Each row is a point on a landscape with many valleys, with its height.
A ball rolls from a point to the lowest of its 2 nearest points, and stops where none of them is lower. Distance is the straight distance between rows; heights are no part of it.
<1105>: [165  98 196 165  75  75 116 176 146 108 120 121  86 158  75 153 122 116
 175 135 157 104 104 159  83 158 138 122 138 134 122 134 173 135 140 122
 144 126 175 108 101  92 121 146 143  79 112 119  95 176 118 185]  h=46.5
<61>: [112  95  86 160  84 111 156 142 176  71  97 103  91 108 103 145 135 137
 108 160  85  65  95 114 132 135 158  67 110 102 129 127 136 136 102 108
 133 116 188 151 116 145 139 138 153 100 134 110  66 181 137 177]  h=51.3
<916>: [ 94 102 147  73 133 193 149 139 108 171 178 110 153 115 109 124  74  94
  92 133 142 126 137 131 209 115 183 126 190 132 143 117 144 112 134  66
  66 108  99 159  79 126 126 147 112 196 198  79 119 129 119 152]  h=57.7
<640>: [117 100 175 163 127  97 141 156 128 164 113  86 104 143 114 171 142 115
 153 189 141 102 139 121  90 120 132  96 178 145 172 138 162 116 136 148
  99 155 127 144 119 148 120 127 148 129 134  58 135 112 100 114]  h=29.2
<936>: [133 113 171 128 140 126 107 151 104 131 165 131 130 127  84 145 111  79
 164 130 161 161 146 132 168 152 129 177 148 160 130 167 149 119 150  86
 141 127 115 100 134  57 161 171 120 147 125 107  97 155 114 139]  h=27.4
<1120>: [227 147 131 136 110 130 105 170 144 154 105 137 106 179 102 116 143  88
 113 106 185 139 168 150  88 158 105 137 123 162 127 166  93 157 109 120
 151 114 130 104 130 149 170 117 117 103 131 120 118 128 126  98]  h=26.8
<563>: [ 84  96 202  95 151 111 139 116  70 123 143 144 175  85 113 159 130 109
 136 133 142 169 113 134 143 108 135 179 205 173 179 125 145  46 153 177
 126 142  98 143 115  82 131 155 124 221 138  86 151 112 108  95]  h=26.4
<1205>: [179 117 157 117 113  99  85 133 125 127 119 137 105 134 138 153 121 154
 127 110 158 138 143 157  84 139 140 118 158 151 136 123 114 136 141 153
 120 145 103 103 131 113 127 112 127 113 137 143 135  87  85 120]  h=18.6
<474>: [129 137  87 160 152  96 137 129 125 198 104 100 110 134 172 140 165 218
 167 133  88 121 118 108 104 100 114  75 112 109 117 127 129 132 146 180
 142 154 116 144 178 177 109  75 137  85 118 120 150 103 102 139]  h=25.1
<1045>: [102 145 118  62 124 163 117 121 132 145 148 154 139 121 199 100  76 143
  84 196  68  74 108  93 163 114 147  99 145 107 130  83 112  90 129 146
  44 144 128 144 103 206  67 122 125 164 177 125 159  94  87 133]  h=63.4
<462>: [ 56 118 142 135 169  97 136 117  78 173 140 147 129 102 150 184 194 204
 182 157 109 116 107 131 130 101 130 108 124 117 140 131 174 104 169 177
 152 140 139 150 158 133  84 129 140 125 133 108 170  88 114 109]  h=31.7
<233>: [204 123 148 113 109 103 109 152 127 188  97 109  80 174 143 166 128 112
 144 117 197 155 166 154  92 142 128 139 148 152 133 154 126 162 134 138
 123 157  92 124 142 118 170 112 131  99 129 119 124 113  97 115]  h=23.6
<969>: [ 91 118 133 138 150 163 164 136 156  95 160 130 182 119  91 101  86  19
  98 117  91 128 108 129 165 115 127 143 143 115 165 161 141 101 112  83
  94 127 109 127  65 118 134 148 150 192 128  99 117 169 154 143]  h=17.9
<332>: [128 140 140 188 157 124 138 110  63 175 129 117 145 149 145 124 139 160
 201 103 141 170 135  76  89 149 109 192  53 110  80 115 159 133 155 157
 199 121 137 124 164 139 150 109  96  91  71 110 128 122 162 122]  h=31.3
<461>: [179 144  85 197 150 148 140 124 101 166  59 129 134 141 147 146 133 107
  95  90 169 186 155  91  89 138 139 204  97 179 105 126  90 125 143 141
 144  99 118 157 164 147 177  63 156 128  75 174 119 131 139  44]  h=38.4
<1167>: [127 171 157 142 128 134 150 119 178 116 128 119 151 144 136 115 100  17
  97 107 115 153 155 159  92  91 112 156 179 113 192 174 149 141 115 142
 122 169 107  97  54 143 146 124 170 129  99 152 191 145 112  80]  h=56.5
<605>: [ 73 122  69 133 154 143 156 143 145 131 136 141 141 108 135 124 162 165
  86 166 139 103 109  68 166 130 154  99 106 122 144 126 145 111 129 150
 103 118 103 160 157 177 117 104 139 137 137  84 125 108 156  94]  h=53.3
<181>: [ 68 125  96 151 164  87 163 144 127 186 123 122 135 129 161 169 201 191
 171 162  81 113 117  80 146 100 133  52 112 104 133 129 187 129 145 156
 119 140 139 160 164 162  75 107 141 106 130  79 157 103 122 141]  h=28.3
<1202>: [ 56 106  67 119 133 141 139 123 115 134 130 131 112 109 118 130 145 183
 132 127 131 105 107 102 188 154 162  97  55 124 114 114 139 109 120 110
 140 102 179 152 166 146 144 135  93 144 124 136  83 151 173 158]  h=17.5
<222>: [ 86 127  86 117 142 130 118  83 140 134 129 119 185  98 144 136  94 150
  92 107 100 134 120 124 127 106 141 146 165 133 136 109  97 103 100 122
  89 107 109 127 106 102 133 116 130 152 122 174 140 131 133 103]  h=32.0
<62>: [100  84 155  93 107 135 151 146  97 151 140 128 110 106  87 177 138 178
 148 145 138  92 122 133 196 141 160 136 132 174 144 126 113  91 142 102
 104 119 152 167 157  91 141 167  78 197 137  81  80 108 139 124]  h=59.7
<546>: [145 135  53 140 122 130 111 178 191 150 123 119  85 117 155 111 136 121
 100 152 162 106 160 118 123  91 125  59 115  98 132 118 164 199  90 111
 103 144 138 122 130 187 102 117 189  63 135 118 113 149 134 170]  h=37.3
<1048>: [126 169  82 116 178 145 149 137 154 164 148 131 147 136 153 106 144  94
  90 134 144 139 131  93 154  98 131 127 111 120 152 181 116 149 130 124
 108 144  70 132 147 186 152 121 145 140 129 105 154 112 131  90]  h=49.3
<358>: [138 132 156 177 166 136 143 129 155  86 128 124 174 128  87 118  87  44
  87 111  96 117 114 147 117 129  99 163 138 146 146 179  94  91 118 121
 115 109 134 138  86 107 157 153 147 174 115 135 114 166 143  96]  h=22.7
<242>: [ 94 164 121  60 118 130  98  98 113 138 131 131 141 110 175 147 132 204
 133 160  87 104 116 140 107  93 110 109 143 115 130  91  96 102 144 150
  94 151 100 123 144 157  53 120 127 147 149 171 169  64  74 134]  h=62.3
<641>: [ 89 140  92 174 145 113 160  99 119 128 149 127 130 122 126  94 168 188
 151 115 112  92 108  93 140 162 126 108  38  87  84 132 157 151 149 164
 186 113 174 148 179 166 110 127 113  81 107 122 131 144 174 147]  h=55.4
<490>: [148 126 113 174 112 137 164 100 121 124 114 120 114 132  92 105 162 173
 127 107 102 102 115 101 126 171 117 130  19 128  73 145 108 137 138 162
 192  92 171 136 163 154 147 139 115 111  93 150 120 121 163 124]  h=56.6
<835>: [150 145  81 147 131 142 126 193 162 170 127 105 104 146 117 118 115  54
 104 157 202 158 174 129 136  87 123 130 147 111 161 163 123 176  98  99
  95 146  87  99 132 151 120 123 165 104 126 110 114 151 127 121]  h=40.9
<1135>: [ 65 102 146 142 147 146 141 151 140 101 135 126 168 104  72 129 118  84
 123 121 116 110 115 123 177 134 152 159 110 121 159 163 141  96 136 101
 120 112 128 138  98 101 141 168 130 183 108  79 104 161 186 127]  h=12.5
<18>: [137  98 160 105 129 139 134 145 124 124 129 150 131 111  99 126 135 146
  98 131 109  83 135 104 181 144 137 129 124 156 151 157  87  85 132 134
  90 125 121 164 146 122 150 177  87 216 167  69 111  78 143  86]  h=60.8
<16>: [ 81 108  68 215 142 122 148 121 162  91 101  93 119 105 126 133 141 135
 114 139 107  87 102  91 108 139 145 105  74 102 124 130 141 127 107 159
 163 119 176 166 116 155 121 132 162  83 102 115 100 185 168 144]  h=52.7
<1072>: [ 41 142  90  73 124 152 152 103 146 118 163 155 173 106 178 105  75 124
  54 160  87 112 117 101 151  94 150 106 169 101 151  88 115 110 123 149
  55 159 113 147  91 213 114 102 154 177 139 143 161 107 102 115]  h=64.0
<1195>: [113  68 173 145 111  71 121 108  99 104 103 109 157 129 101 201  97 131
 107 136 142 157  97 121  77 117 182 144 208 180 189 125 158  83 148 192
 104 105 110 164 119  77 121 121 130 147 120 124 132 142 118  93]  h=36.4
<554>: [125  81 178 162 122 106 130 170  75 106 134 115 115 132  80 179 110  85
 161 139 215 173 118 143 114 131 176 179 180 176 177 150 162 120 157 138
 146 112 121 143 124  47 136 137 135 127  87 114  92 164 163 119]  h=35.9
<145>: [181 143 128 190 140 151 133 146 166  93 107 147 142 123  79 102 114  28
  69  99 141 147 130 138 121 157 120 175 132 149 145 155  91 133 131  83
 103 108 144 109  89 102 183 152 133 148 100 147 116 184 148 105]  h=26.6
<491>: [149 171  84  53 130 147  96 116 114 143 149 156 114 115 195 109 145 206
 122 126 102 122 118 142 117  89 110 114 124 113 120 111  93 136 140 158
 123 154  84 114 190 182  89 100 117 122 167 165 167  42  86 162]  h=61.5
<51>: [112 113 200  60 120 106 112 128  75 157 153 149 122 101 143 160 146 139
 146 169 141 140 135 133 136 127 125 148 213 154 172 133 119  86 163 161
 118 170  96  91 157 102  98 147  82 162 172  91 146  37  59 123]  h=16.0
<980>: [ 51  96 109 132 116 151 141 103 111 105 137 134 150 104 102 138 145 190
 138 127  86  83 107 114 183 178 141 129  78 127 112 128 151  67 133 113
 117  99 175 174 100 111 155 141 101 161 121 111  92 185 198 182]  h=12.4
<869>: [ 83  97 161 121 127  92  90 101  62 105 123  98 128  99 145 174 102 194
 179 120 144 147  91 156  93 133 156 150 160 149 103  93 147  91 143 159
 161 111 113 127 126  66 128 125 127 123 115 151 142 142 138 128]  h=38.6
<847>: [165 122 185  83 134 134 125 156 118 177 143 143  81 180 140 134 130 113
 141 176 141 100 154 118 136 104 138  91 196 144 161 128 133 138 143 130
  86 175 113 118 160 169  85 156 116 153 204  53 159  49  74 117]  h=15.1
<68>: [209 107  92 166 125 152 138 122 105 135  81 142  97 149 139 139 145 135
 108  88 188 167 179 132 132 138 113 170  95 170 106 119  86 155 135 124
 148  98 126 138 177 142 178  73 110 131  95 177  86 113 142  73]  h=36.1
<727>: [ 82  99 102  98 130 177 117 150 137 146 149 116 149 117 128 109  75  68
  87 143 144 103 126 107 190  93 163  94 178 110 141 110 166 148 105  68
  57 131 100 130  71 148 132 124 137 162 166  82 109 144 121 151]  h=56.8
<1172>: [ 73  78 170 159 106 127 140 129 117  91 132 100 140 105  59 123 128 134
 140 115  71  71 102 131 146 171 146 124  97 135 129 148 135  88 139 120
 148 110 162 145 109  77 157 185 109 167 109 108  89 162 174 148]  h=4.4
<779>: [ 84  94 150  86 114 151 137 159 115 156 159 120 138 116  96 153 111 126
 119 154 133  94 134 119 217 145 167 127 171 145 125 122 131 112 136  71
  98 110 119 162 113  88 143 163 105 185 163  77  84 132 127 166]  h=58.8
<530>: [145  99 184 163  70 116 124 120 124  81 116 125 119 156 101 165  99 119
 173 107 131 122 114 165  94 159 136 129 133 119 109  88 137 131 140  91
 165 110 194 103 115  64 149 140 100  80  98 139 106 197 143 176]  h=44.1
<723>: [142 120 118 183 113 134 126 159  88 117  99 130 128 128 168 146 108 122
 161 110 211 214 149 151  93 111 138 209 124 151  90  92 137 171 126 102
 156 110 138 114 150  84 137  99 119  95  86 178 115 157 153 113]  h=37.6
<315>: [112 146 194  89  99 112  96  82 114 105 105 135 173 109 148 163 116 171
 123 129  81 117 103 139  90 127 105 144 173 125 127  90  85  74 139 181
 116 143 109 108 122 121  90 125 121 148 151 160 159  78  66 104]  h=63.3
<143>: [195 141 142 118 112 113 109 141 135 158 127 118  98 158 129 120 167 193
 136 126  95  85 113 114 114 123 108  77 107 138 108 130 106 142 120 137
 139 137 124 133 151 179 109 118 129 102 159 122 151  62  93 143]  h=17.6
<1015>: [130 172  84 161 159 135 170 138 164 163 124 111 126 146 168 105 164  92
 108 129  82 125 114  72 126 128 110  99  94  98 128 177 127 129 111 165
 126 134 109 135 155 210 149 105 141 114 102  76 144 122 160  84]  h=50.7
<696>: [ 79 149 170  97 158 124 132 118 134  91 181 160 143 123 110  96 131 135
 170 119  71 113  85 108 148 159  86 141  83 114  83 169 156 113 122 130
 168 129 181 125 133 112 111 151  83 130 125 133 140 146 159 175]  h=38.2
<527>: [123  91 136 155  97 103 110 111 106 104 120 101 118 135 109 182 111 176
 166 116 159 142 113 161 112 137 158 129 146 135 114  87 134 109 147 122
 144  98 150 123 128  60 144 136  98 106  93 153  88 160 150 158]  h=41.5
<786>: [109  55 120 142  70  99 121 151 137 100  83 103  70 142  79 142 124 130
 173 136 108  57 115 112 147 144 155  62 103 133 120 113 153 126 119  72
 126 102 179 134 142 127 130 160 126 112 130 116  50 164 118 194]  h=50.0
<945>: [208 118 114 140 120 142 132 137 119 140 113 170 122 132  83 102 129 110
 110  99 157 137 145 141 149 145 115 153 110 184 126 124  66 152 132  81
 131 101 132 133 179 116 192 132 107 162 114 150  71 110 127  75]  h=33.5
<627>: [ 91 133  56 176 146 115 156  86 126 103  97 103 136 122 153 122 172 177
 101 135  83  91 101  82 108 145 128  90  63 104  97 128 135 136 109 184
 158 123 151 169 129 183 109 104 150  94 101 145 139 126 164 125]  h=54.0
<240>: [217 138 104 142 145 159 147 145  98 160 136 148 106 165 101  84 171  76
 146 121 153 152 151 132 152 157 108 156  77 161 106 166  99 174 128 109
 159 131 114 100 165 146 192 122 107 128 126 115  98 120 143  95]  h=30.5
<24>: [118 110  92 130 112 129 109 148 150 136 136 107  87 121 128 131 120 120
 144 139 136 116 148 127 142 121 124  87 147 118 123 117 160 162 114 100
 104 129 117 127 132 138 100 140 145 115 142 111 102 138 117 149]  h=34.9
<214>: [145 123 188  72 130 129 116 159  89 161 150 160  90 138 117 138 164 134
 156 152 126 116 136 137 158 126 120 120 161 160 150 153 147 125 140 112
 120 154 107 101 151 113  99 175 104 142 188  48 136  59  71 132]  h=8.8
<294>: [167 179  89  51 154 133 106 115 147 100 145 151 142 129 169  78 125 161
 102 119 100 129 104 158 120 104  93  97  90 100 103 124  92 132 108 121
 121 143 102  99 134 177  93 101 126 110 149 170 163  98  97 163]  h=60.6
<992>: [ 48 108  31 109 156 154 134 135 120 120 147 146 145  91 155 123 131 151
 107 153 187 140 127  94 194  93 149 121 139 114 132 109 158 126 104 123
 103 121  93 144 172 147 124 121 153 127 121 122 108 153 164 122]  h=54.6
<6>: [212 144 139 102 134 139 117 130 148  94 136 151 123 159 107  68 124  79
 124  95  97 141 134 155 139 170  95 126  77 124 104 134 110 161 112  67
 153 119 148  92 118 125 155 161 106 124 148 137 125 157 132 175]  h=60.7
<40>: [ 94  99 206 172 103  78 128 128 122 117 113  84 132 132 110 170 104 137
 161 173 145 122 108 122  66 135 155 113 177 149 180 145 161  95 131 186
 127 124 120 142  93 101 100 132 140 126 110  86 136 135 115 117]  h=32.7
<264>: [165  72 172 154  42 101 124 166 163 119  74 104  58 145  83 137 120 130
 161 133 149  80 113 165 101 145 134  85 126 123 142 126 136 136 106  76
 137 118 187 126 117 107 129 128 160  91 130 119  56 175 119 149]  h=48.4
<512>: [115 144 189 146 127  92 120  87 135  70 138 110 171 125 115 123 122 122
 151  96  74 143  95 148  80 142  92 149 100  89 115 126 126 122 136 154
 181 120 168 109  71  86 110 153 129 101 107 173 154 158 137 152]  h=49.9
<493>: [107 145  68 124 158 135 101 131 160 121 162 144 144 115 183  98 105  86
 116 126 160 191 173 127 141  76 113 137 141  97 126 109 140 175  94  90
 113 149  93  86 116 120 113 105 156  89 104 165 149 157 143 132]  h=44.7
<498>: [ 92 138 149 113 136 118 119 125  99 118 160 144 122 106 101 113 167 168
 180 128 125 133 110 122 154 176 115 164  97 130  92 136 142 121 148 125
 160 129 169 106 181 101 139 171  94 123 116 144 127 120 157 135]  h=35.3
<381>: [140 190 132  91 129 106 128 101 167  96 163 142 162 139 144 118 118  72
 116 110  85 156 137 163  88  89  87 139 157  92 158 133 130 139 135 147
 134 168  96  96  86 130 113 130 160 129 121 173 177 123 103 122]  h=58.0
<1153>: [ 72 121  42 159 160 141 128  93 147 104 111 132 157 101 128 119 117 129
  81 111 118 127 138  97 133 122 143 142 116 106 117 105 114 115 113 142
 123 111 132 139 122 115 131 107 159 107  85 162 137 155 164  90]  h=28.7
<59>: [ 69 120  40 131 151 184 138  84 106 100 115 149 141 111 129 119 130 157
 102 115 130 121 142 118 161 158 156 129  75 104  78  86 122 121 119  87
 160  89 171 145 131 127 158 130 119 105 108 161  92 192 188 162]  h=22.0
<175>: [ 90 139 138 100 127 126 124 108 142 104 166 136 158 109 125 131 118 124
 130 150  84 132 110 137 134 129 122 129 154 107 138 135 118 105 124 126
 124 126  96 125  96 101 119 159 120 166 129 117 138 106 110 124]  h=33.6
<470>: [ 77 123 159 112 151 100 126 120  43 143 140 128 138 102 149 185 158 189
 199 140 167 159 112 124 129 118 132 163 145 166 136 106 179  98 161 178
 163 126 105 144 166  89  94 130 108 120 122 138 165 100 117 109]  h=35.1
<570>: [116 114  87 137 130 111 114 124 112 165 101 107  89 112 144 171 148 228
 141 139 135  97 146 103 122 123 142 102 116 135 113 105 115 140 138 164
 137 134 103 133 187 155 124  92 131 109 121 144 120  79 123 114]  h=21.7
<102>: [175 164 118 116 161 130 140 118 105 177 127 152  92 148 163  94 158 210
 169  94 103 123 118 110 126 114 102  93  42 108  83 120 135 166 143 146
 190 128 138 130 206 159 109 115 109  70 149 154 172  92 125 167]  h=25.0
<1112>: [151 146 106 138 150 130 145 130  89 191 140 130 108 159 153 111 155 170
 185 108 140 155 141 102 131 123 107 143  43 128  81 128 150 154 164 139
 188 130 119 108 199 135 151 110 112  87 104 129 127 100 130 139]  h=28.1
<639>: [ 48 100  53  94 162 176 125 128 130 165 153 108 149  89 150 116  96 123
  68 131 177 152 137 112 197  94 180 104 181 114 133  99 143 140 106  84
  72  96  96 144 130 122 137 120 140 161 159 112 122 138 138 143]  h=55.7
<1019>: [124 117 198  78 146 116 114 112  56 133 111 153 170 102 133 168 131 130
 136 123 134 166 126 133 122 135 135 184 195 174 148 129 104  47 176 177
 116 151  91 143 132  88 111 138  91 193 157 124 145  61  70  93]  h=21.9
<925>: [175 151 104 111 143 114 116 119 127 124 121 119  82 146 157 109 171 212
 143 104  69  96 128 152 130 136  97  72  65 122  92 106 122 152 112 166
 156 133 144 128 166 175  77 113 132  74 156 160 153  99 105 180]  h=21.6
<1028>: [135 160  63 148 120 150 133 180 204 146 106 121 110 134 156  89 108  79
  90 138 168 114 154 117 125  73 116 107 157  75 160 153 153 183  69 105
  83 159 128 122  96 164  98  94 185  95 135 116 125 157 121 140]  h=39.1
<97>: [ 93 126 103 168 150 122 178 137 138 152 140 124 135 124 123 121 185 123
  95 143  72  84 105  69 142 136 134  90  62 118 121 176 130 109 133 167
 123 123 110 173 151 204 137 130 134 165 132  48 123 119 164  89]  h=52.1
<1088>: [135 148 159  71 150 152 140 138 111 128 159 184 146 116 132  95 143 106
  82 139 102 112 117 106 175 129 153 168 126 142 172 164  93  75 167 136
  93 152 107 138 137 165 138 130 100 212 165  81 150  80 127  65]  h=61.8
<1049>: [ 78 159 213  91 119  82 134  82 110 103 154 143 167 107 125 165 157 164
 148 159  64 110  96 133 108 137 111 138 150 129 138 135 130  60 153 210
 138 167 125 133  97 123 106 130 126 154 129 144 170  89  95 101]  h=64.4
<525>: [ 99 150 127  71 108 166 103  86 149 134 151 113 147 111 118 138 103 199
 124 118 125 108 146 157 175 123 153 123 161 134 101  92 109 137 109  90
 114  97 129 137  64  89 109 106 109 120 160 154 142 103 116 188]  h=65.4
<1193>: [117 158  78 162 146 157 130 165 164 116 127 123 138 112 119  96  99  55
  91 129 184 195 160 105 157  91 136 140 167 127 150 134 140 169  90  87
  99 116  97 111 124 116 123 119 158 112 107 142 123 170 157 114]  h=42.8
<501>: [ 82 115   4 150 140 167 136 117 141  99 122 141 134  88 162 100 112 143
  86 117 148 151 139 114 130 132 138 111  91  91  85  82 120 148  96 107
 129 107 141 132 131 153 131 101 137 100 102 163 116 182 165 149]  h=25.5
<246>: [118 111 144 121 138 123 119 152 125 139 147 122 114 130 113 155 143 121
 175 125 162 120 135 134 140 129 133 132 132 126 121 161 156 146 126 129
 150 136 122 104 153 113 123 164 130 127 113 113 136 122 142 123]  h=31.8
<314>: [201 162 175 135 134  99 112 138 160 107 155 131 120 163 125  83 145  55
 170 109 119 146 137 185  71 112  73 124 121  89 101 143 145 165 114 108
 167 159 138  98 102 109 103 150 131  88 135 142 161 153 122 171]  h=45.3
<83>: [194 105 163 135 103  89 111 119 135 163  75 110  92 164 118 167 132 197
 154 123 126  95 122 128  69 152 120  64 126 143 136 111 109 130 142 182
 145 129 133 124 130 156 131 104 125 112 133 125 130  89  97 125]  h=12.3
<400>: [160 136 100 177 109 125 114 146 137 132 103 110  99 121 136 145 122 129
 136 119 176 157 182 136  91 125 124 145 132 124 112 109 134 174 122 127
 134 138 139 104 136 111 127 102 145  70  96 156 115 158 145 119]  h=38.0
<753>: [151 146 113 184 142 144 138 132  69 143 112 124 146 135 131 122 143 114
 172 103 181 212 162 105  98 149 142 218  77 149  70 104 116 165 175 136
 194 124 128 118 172 115 136  93 112 106  85 141 133 135 146 100]  h=34.6
<528>: [143 141 177  86 114 129 115 140 131 170 131 126 111 149 163 131  99  65
 129 162 156 141 159 130 105  71 124 118 225 136 191 131 157 148 135 143
  82 179  92 101 115 159  86 129 153 124 166  85 163  73  69 112]  h=20.8
<226>: [ 92 112 188  81 132 143 133 133 125 136 151 138 153 101 107 137 114  82
 143 160 106 126 127 134 139 109 142 129 203 146 180 128 157 101 131 129
 101 143 108 133  94  80 119 168 126 206 137  95 136  99 107 113]  h=30.4
<412>: [103 160  68  80 157 158 140 130 150 126 177 164 177 110 155  72 103  79
  72 124 123 141 122 125 166  94 132 135 135 120 154 142 117 127 131 122
  92 130  93 119 124 185 150 117 146 181 139 143 150 101 134  81]  h=47.9
<1005>: [145 148 116 146 121 119 134 124 168 117 105 111 153 148 138 124  94  69
  63 103 151 156 146 153  75 101 100 178 169 130 157 142 138 135 115 165
  92 137 119 121  75 111 130  98 168 117 113 157 174 134  95  49]  h=55.1
<892>: [154 197 115  84 150 129 101  86 156  84 139 154 165 123 188  83 121 125
 125  80  89 179 136 153 102 106  75 130 123  78  98 115 102 136 112 118
 142 150 116  93  94 132 124 112 122 113 145 211 172 123 132 126]  h=59.4
<1113>: [139 149 161  49 126 170 131 152  99 156 171 180 108 121 153  92 121 143
  93 180 106  86 117  98 175 111 154 113 137 116 144 128 117  92 146 148
  59 159 121 140 116 187 101 149 103 189 195  89 150  82  95 111]  h=62.7
<1160>: [147 137 166  80  82 158  90  97 126 146 133 110 132 134 119 147 115 184
 125 140  90  73 130 147 151 160 139 103 163 155 109  82  86 114 119  89
 103 124 136 132  92  95 118 145  91 154 189 112 127  87  81 178]  h=66.4
<790>: [175 192 125  78 170 158 100 103 136  99 173 162 161 124 125  39 127 107
 122  97 117 159 113 138 135 175  98 148  72 126  64 138  90 144 142  87
 173  96 138  91 118 143 146 142 103 126 139 161 154 127 148 137]  h=61.9
<1186>: [ 79  91 160 139 121 116 121 151 102 129 139 103 110 123 117 154 104  85
 180 121 184 171 133 163 162 120 162 138 194 153 159 127 169 126 143  89
 123 130 109 106 128  41 145 165 130 136 100 103  97 189 139 165]  h=31.6
<319>: [120  93 164 170 120  83 128 134  73  91 109  93 154 130 119 173  96  86
 146 134 178 183 107 110  72 118 156 204 165 165 160 151 150 103 141 168
 144 108  88 159  95  58 138 100 134 122  97 138 134 165 144  86]  h=39.5
<703>: [188  98 122 188  94 128 172 111 125 132  94 121  95 155  78 106 162 133
 117 125 129  93 136 112 135 153 113 125  46 148 113 138  79 140 126 126
 176  77 173 150 166 148 168 119 113 135  93 160  60 131 163  94]  h=57.6
<152>: [103 133 139 181 130  96 134  67 127  51  97 113 176 105 144 143 113 130
 118 116  75 135 104 152  50 131 120 149 129  78 138 113 126 105 116 184
 148 122 152 145  81  92 119 129 159 111  99 170 151 167 136 107]  h=51.9
<172>: [118 183  70  73 164 154 124 107 173 121 169 150 174 126 172  87  96  82
  70 111 126 181 124 137 154  83 124 126 152 105 138 104 113 146 116  90
  92 137  81 102  84 144 131 109 158 133 138 163 160 125 118 127]  h=46.6
<749>: [168 117 132 153  94 119 131 102 132 166  76 108  91 145 122 167 158 191
 135 122 111  88 128 109 101 158 140 113  95 164 116 133 102 135 155 189
 130 113 128 158 183 174 154 103 118 120 111 136 115  84 118  86]  h=17.4
<978>: [207  98 122 174  65 129 150 130 150 113  56 148  85 170 100 113 147 105
 107 142 157 112 132 153  90 159 122 138  91 144 128 113  74 150 107  86
 145  78 198 132 151 127 169 126 116 114 109 163  62 168 151 104]  h=58.7
<720>: [125 128 127 150 111  95 125 100 181  89 103 102 138 134 139 152 102 129
 108 125 121 127 130 148  72 111 121 132 166 119 144 126 127 111 116 176
 117 134 125 121  85 123 117 109 161 113 113 137 142 153 102 107]  h=53.7
<684>: [198 147 143 183  70 124 141 177 141 143  70 139  96 169 154 124 128 102
  95 105 204 165 168 183  80 138 102 140 119 112 114 121 122 185 105  92
 152 147 156 121 119 138 155  76 138  68 107 160 114 162 150 129]  h=40.6
<26>: [138 166 159  76 168 145 106  78 117 103 178 162 178 122 118  90 117 105
 139  89  88 166 113 152 154 167  95 165 124 133  89 143 109 110 122 101
 160 121 123 105  77  73 152 150  91 163 132 168 141 149 138 146]  h=63.2
<499>: [182 125  84 155 118 107 122 132 167 106  97 109  76 142 161 111 149 164
 149 125 108 109 142 148  94 127 117  68  71 100 102 119 124 170  92 126
 147 122 172 140 149 155 112 128 154  60 130 163 119 130 137 149]  h=25.4
<540>: [135 132 185 125 132 105 120 115 158  76 151 123 137 133  93 115 120  74
 154 112  65 114 105 164 112 147  83 111 117  81 118 142 148 133 111 109
 138 133 151 110  90 108 112 162 121  84 138 142 147 168 111 208]  h=47.7
<1157>: [222 115 125 132  87 148 127 140 150  89  86 137  80 152  88  86 140  92
 116 115 122 104 143 136 155 170  99 120  64 135 103 129  78 152 104  39
 140  90 170 119 145 135 170 148 106 123 131 147  95 172 152 149]  h=59.8
<388>: [119 179 148  82 147 161  85  83 131 133 161 130 140 120 121 127 112 167
 146  98 110 157 120 180 156 143 107 131 147 133  78 106 104 115 112  79
 143 129 124  99  82  54 117 131 103 126 147 165 151 125 121 201]  h=64.5
<1102>: [133  95 171 133  92 118 142 171 148 152 129  98 101 138 123 159 100  66
 136 151 151  94 143 101 122  97 153 116 216 139 186 148 167 153 112 131
  68 162 106 130 123 145  97 151 147 154 152  61 119 102  87 117]  h=25.6
<447>: [236 155 165 158 101 115 101 161 158 117  97 122  76 187 133  93 129  99
 126 110 162 154 166 194  73 143  60 117 117  95 119 120 118 183 108 111
 151 163 145 107 114 118 128  98 138  62 133 146 153 151 121 152]  h=42.9

For each start below, name the point where the ball stops.
<222> | <1172>
<315> | <83>
<490> | <83>
<152> | <83>
<525> | <83>
<1049> | <214>
